Points on a hilly landscape, in no order, each with its height.
From any point a ball rolls to the lowest of the 2 points nearest to it. It stops when none of these is lower. Distance is the straight distance between rows; heights are no part of it.
j683 h=219: [162 142 112 131  82 137 140 146 140 109 143 156 148 154 165  99 115 141
  82 127 127 140  77 169]
j644 h=250: [152 133 118  81 125 144 135 139 136 145 103 186 106 205  88 103 175 111
 126 110 165 166 125 131]
j652 h=631: [164 101 152 103 121 100 174 149 108 109 169 153 115  85 138 135 128 200
 104  61 110 123 169 156]
j288 h=683: [171 154 120 140 103 133 120 105 108 169 153 121 185 133 198 120 126  98
 117 156 125  68 130 119]
j82 h=491: [126 114 158 119  62 142 120 128  91  82 158 176 122 157 128 127 174 146
 138  97 146 181 157 157]
j266 h=340: [155  87 126 150 110 110 168 204  96 104 152 115 118  79 127 139 130 117
 122 100 135 118 138 145]
j45 h=267: [156 129 138 161 156 149 140 191  78 151 115 117 123  57 158 113 143 142
  75 159 139 146 165 108]
j631 h=329: [140 122 128 163 174 146  79 162  64 148 116 109 146  89 182 148 147 102
  74 156 128 147 158  86]
j235 h=597: [104 152 145 165 141 135 101  98 149  97 117 133 159 160 100 180 106 149
 189 138 121 126 104 152]
j903 h=283: [156 153 124 120  75 148 116 138 126  77 159 105 168 100 169  96 114 170
  71 145 104 126  87 130]
j616 h=571: [123 155 127  46 146 153 139 118 133 129 138 124 150 115 144 169 133  72
 144 143  84  92 145  82]
j913 h=492: [155 114 154 140 145 106 142 153 144 162 116  80 115 103  93 101 117 203
 119 119 168 118 120 136]
j228 h=667: [141 147 171 128  83 125 146 107  95 128 148 115 154 121 132 131 142 146
 183 129 114  99 143 156]
j110 h=414: [170 117 108 114 142 109 160 103 106 135  96  86 124 135 105 143  89  71
 138 185 109 111 123  92]
j194 h=600: [106 171 145 129 173 147 110  93 177 201 120 107 132 133 129 141  96 159
 132 151 128 136 155  94]
j746 h=259: [166 107 107 141 147 122 134 157 133  93 154 100 122 149  86 138 135 121
 139 178 128  73  87 120]
j788 h=666: [ 86 124 123 154  65 136 151 158 137  99 112 124 119 128 139  89  79 128
 127 119 143 107 140 128]
j731 h=446: [177 109 126 116 137 105 160 135  82 140  75  88 157  94 165 133  79  96
 101 158 127 108 119 121]
j399 h=645: [ 76 142 108 145 130 142 140 129 163 133 121 193 111 171 137 112 115 139
 163 102 127 109 130 155]
j145 h=381: [174 133 105  84 105 137 148 127 123 112  97 105 151 132 111 114 131  85
 135 138 143 128 104  83]
j544 h=559: [114 124 140  95 112 140 142  68 147 148 127 128 139 164 149 138 117  60
 139 148 109 111 161  93]
j328 h=478: [156 125 135 137 119 120 117 129 121  91  74 113 167  67  89 145 156 143
 129 119 186 138  98 116]
j526 h=483: [145 105  99 136 162 128 114 129 101 118  71  99 193 135 200 133  57  97
  70 140 103 124  96 135]
j874 h=341: [160 125 111 122 111 135 145 132  85  91 154  85 162  57 193  94 111 152
  91 134  68 120 140 113]
j958 h=100: [157 122 148 168 140 118 107 184 115  96 189 128 109 130  81 145 159 210
 110 120 128 139 123 175]
j2 h=656: [164 125 136 161  64 117 167 132  93 103 178 123 162 109 168 121  99 153
 145  98  98 130 138 178]
j171 h=668: [104 183  72 124 171 113 143  53 187 183 143 151 112 121  74 163 111 106
 176 141 111 144 158 102]
j437 h=301: [106 164 129  93 124 152 122 103 184 169  95 158 116 200  56 137 158  69
 133 132 151 165 125 109]
j986 h=604: [136 141 144 105  92 102 134 177 110 119  94 171 131 146  65 131 128 157
 116  64 186 139 160 154]
j429 h=200: [132 110 108 157 113 121 134 186 121  67 211 149  99 119  65 126 132 185
 127  82  98 166 138 207]
j521 h=632: [100 138 104 131 150 143 124 116 148 128 137 151 122 167 188 127 104 133
 165  93  98 158 106 125]
j872 h=208: [119 151 162 151 155 131  99 135 100 110 160 132 100 122 103 145 155 210
 161 152 112 155 137 150]
j999 h=275: [147 143  83  91 121 123 162 169 128 115 128 176 115 162 147 120 125 100
 134 124 124 104  78 152]
j512 h=538: [131 129 112 104 132  97 115  92 133 121 123 141 121 127  52  80 183 169
 173 122 171 110 112 182]
j192 h=657: [ 99 190  71 118 154 123 139 120 163 158 122 167 115 133 106 139 103 140
 193 100 125 110 131 108]
j269 h=588: [147 151 147  77 108 120 142 147  92 113 108 142 114 111  59 141 164 148
 146 105 150 137 167 102]
j756 h=638: [ 86 116 143 169 114 152  66 120 107 142 115 106 180 108 170 150 144  58
 136 120 162 119 158 100]
j729 h=686: [104 148 103 179  66 146 102 153  84 116 155 106 154 107 201  92  99 114
 104 128 109 120 155 108]
j799 h=693: [182 122 119 156 142 139 103 134  84 154 146 118 207 103 218 129 145 104
  80 144 124  89 115 144]
j227 h=543: [ 88 110 116 148 136 148  90  63 143 154 133 107 149 169 185 118 106  56
 102 159  93 111 149  95]
j405 h=573: [ 53 116 117 108 160 152 119  69 198 153 104 128  84 126 113 112 134  91
 140 139 133 157 155  73]
j779 h=675: [159 159 151 121  94 150 144 130 115 126 161 143 173 109 166 117 138 157
 122 147 122  58 148 138]
j385 h=315: [140 122 107  95 110 117 176 106 154 160 115 153 105 172 124  77 148  86
 144 142 135  77  93 148]
j428 h=342: [157 159 117  86 142 147 126 101 150 156  94 126 145 178 105 153 135  67
 142 145 133 169  88 102]
j839 h=185: [144 122 192 158 124 126 134 181 103 106 161  94 147  41 171 150 129 190
  74  89  71 158 117 160]
j613 h=447: [131 126 178 140 105 116 114 137  85 104  65  80 174  45 137 157 150 111
 135 122 152 138  98 127]
j891 h=102: [166  97 138 103 110 149 161 170 134 131 121 166 131 131 116  82 154 146
  72 117 188 138 144 159]
j622 h=592: [ 70 147 142  87 165 131 108  78 181 189 144 120  99 107  96 153 169  97
 150 156 145 159 130 117]
j809 h=644: [171 116 134 121  85 140 181 140 144  99 184 144 163 108 145 102  93 197
  85  93 102 115 151 179]
j841 h=539: [ 88 126 179 128 147 120 125 124 176 179 128  94 110 152  60 155 111 126
 138 154 161  76 161 115]
j275 h=389: [159 105 100 156 154 137 139 156  68  73 135  54 172  62 157 125 113 121
 127 104  42 118 150  92]
j525 h=396: [154 143 148 119 157 139 146 104 103 139  96  83 157  82 126 155 130 126
 172 121  99 146 153  91]
j88 h=264: [143 119 167 111 120 145 130 201 126  92 168 132 131  76 139 147 130 180
  62 102 110 184  96 185]
j907 h=305: [171 103 146 163 141 135 144 187 105  83 156  86 147 104 107 150 151 132
 136 135 108  91 122 133]
j79 h=568: [129 155 115  98 135  93 106  96 130 122 122 143 106 126  50 136 150 175
 162 101 151 133 142 113]
j620 h=585: [ 73 153 165 134 164 152 126  53 207 194 122 106 130 169 116 142 105 120
 141 174 101 148 142 132]
j761 h=467: [128  88 138 156  88 144 110 136  96  74 173 118 136 136 166 134 146 115
 145  85 120 180 139 123]
j763 h=306: [ 95 159 124 104 134  70 135  43 160 188 135 175  69 186  80 150 152  82
 155 147 109 139 110 172]
j816 h=386: [136 125 124 146 184 138  86 116 115 124 128 116 135 116 138 175 131 109
 114 180 115 124 131  88]
j919 h=654: [ 72 136  94 144  97 127 122 144 165  86 123 197  93 153 137 115 103 147
 110 103 138  98 136 110]
j167 h=378: [111 107  90 121 137  85 132 151 136 129 135 159  64 167  70 135 135  97
 155 119 155  90 127 117]
j496 h=256: [125 158  87 120 163 101 142  82 145 177 120 207  67 182  95 123 143 123
 139 158 112 115 123 155]
j415 h=625: [101 122 124 142 106 144  87 106 156 164 140  88 152 116 138 118 159  65
 145 132 179  96 117  87]
j132 h=610: [112 139 156  94 152 152  82 120 155 192 143  90 137 109 137 143 187  84
 134 146 165 135 102  96]
j27 h=265: [137 154 184 146 125 126 117 144  85  92 159 113 127  83 150 158 141 206
 135 132  76 146 132 142]
j969 h=619: [133  97 143  95 117  89 155 182 112 110 143 170 103 116  90 130 128 181
 118  31 149 134 181 170]
j695 h=572: [ 98 140 162 128 116 152 145  38 175 157 111 142 137 189 105 125 122 104
 161 173 105 114 152 155]
j411 h=454: [134  94 122 131 159 121 132 151 156 143 118  76 122 126 139 108 114 138
 141 120 152 130  66 139]
j472 h=65: [138 107 107 120 168  96 157 178 135 137 127 155  67 141 104 102 102 193
  99 107 141 164 116 172]
j271 h=676: [ 93 178 114 134  69 142 126 149 108 127 111 113 136 111 167 105  81 108
 126 145 119 105 147  83]
j721 h=187: [125 135 107 116 181  92 149 129 131 179 120 177  52 162 120  98 124 163
 137 142 127 132 105 177]
j128 h=192: [163 103 117 137 126 149 144 190 107 128 136 159 130  86 170 114 127 127
  42 144 157 158 129 152]
j609 h=416: [114 100 113 119 154 140 146 155 147 103 116  91 132  91 182  95  86 150
 117 116 111 149  78 153]
j276 h=435: [130  98 138 144 125 138  89  83 124 112 150  96 132 164 156 148 128 115
 143 108 114 169 148  69]
j749 h=201: [160 116 116 117 144  94 123 167 126  80 163 138 106 150  63 144 146 175
 118 131 136  73 114 145]
j981 h=519: [109 114 151 151 155 118 127 132 160 163 104 113  90 151  72 100 111 177
 125 147 174 113 149 119]
j953 h=346: [111 118  88 108 133 129 161 119 159 117 105 153  90 153  76 102 134  70
 145 174 130  65 122 113]
j447 h=518: [113 118  83 165 155 128  72  90  85 147 103  91 204 144 180 133  78  67
  88 155  92  88 135 107]
j555 h=355: [181 137 128 156 138 142 162 161  76 103 128  88 149  56 134 128 149 129
 149 106  74 135 175  78]
j442 h=548: [ 83 103 113 158 143 144 122  98 157 118  94 123  85 123 117  81 120 149
 135 156 150 155 139  96]
j362 h=584: [109 114 144 166 133 138 128  53 171 104 111 136 147 205 115 155  91 117
 169 139  94 126 123 141]
j885 h=618: [111 158 122 101 173 155 106 102 149 176 146 121 147 145 205 144 101 128
 138 117  90 131 139  96]
j113 h=373: [111  85 109 147 137 118 161 179 102 128 148 106 106  75 185 103 101 117
 126 117 125 118 131 144]
j906 h=511: [105 145 158 103  68 104  95 109 126  96 151 180 113 176 125 130 145 184
 125  80 142 144 130 149]
j962 h=408: [108 101  75 152 152  94 109 129 150 106 134 171  63 176 124 156 121  87
 125 132 133 113 101  94]
j97 h=651: [ 90 114 107 120 169 162  73 113  86 143 105 124 194  76 194 153 169  42
 135 111 126 127 150 103]
j860 h=415: [ 85 112 177 116 103 124 118 129 112 127  79  93 137 105 141 145 125  82
 157 147 157 127 100 144]
j928 h=425: [164 138 165 143 178 132 114 124 113 155 123 104 140 103  91 181 167 134
 146 143 130 129 153  97]
j519 h=350: [ 85 144 142 111 106  89 119  94 135 174 119 145  62 181 136 138 130  87
 154 136 123 156  82 143]
j62 h=182: [151 103 100  84 110 134 161 138 160 109 100 176 102 164 100  71 140 147
  83  94 165 146 133 115]
j427 h=385: [ 53 132 174 129  97 120 118 114 137 139  66 127  90 165 134 135 108  87
 136 158 138 153  94 146]
j590 h=472: [136 104 109 172  87 122  85  73 134  88 135 136 101 175 140 115 134 121
  99 140 134 169 123  74]
j821 h=507: [157 113 107 140 121 121 119 119 133 110  98 128 139 105  57  97 179 143
 149 137 204 131 102 140]
j352 h=188: [122 126 146 112 110 113 134 174 140 102 130 140 115 124 111 123 105 194
  96  84 141 180  89 195]

For each start below, name the point where the ball stops.
j544: j891
j962: j683
j145: j891
j928: j891
j192: j695
j969: j472
j271: j695
j756: j958
j288: j472
j328: j472
j171: j958

Call two points neighbours if one is among the 2 nearest of the other. Go from one point of each pair to the other, from neighbour to neighbour, staying as low as possible. Name the highest point that can't be avoided.
j891 / j555: j928
j683 / j555: j275
j958 / j472: j429
j958 / j839: j88
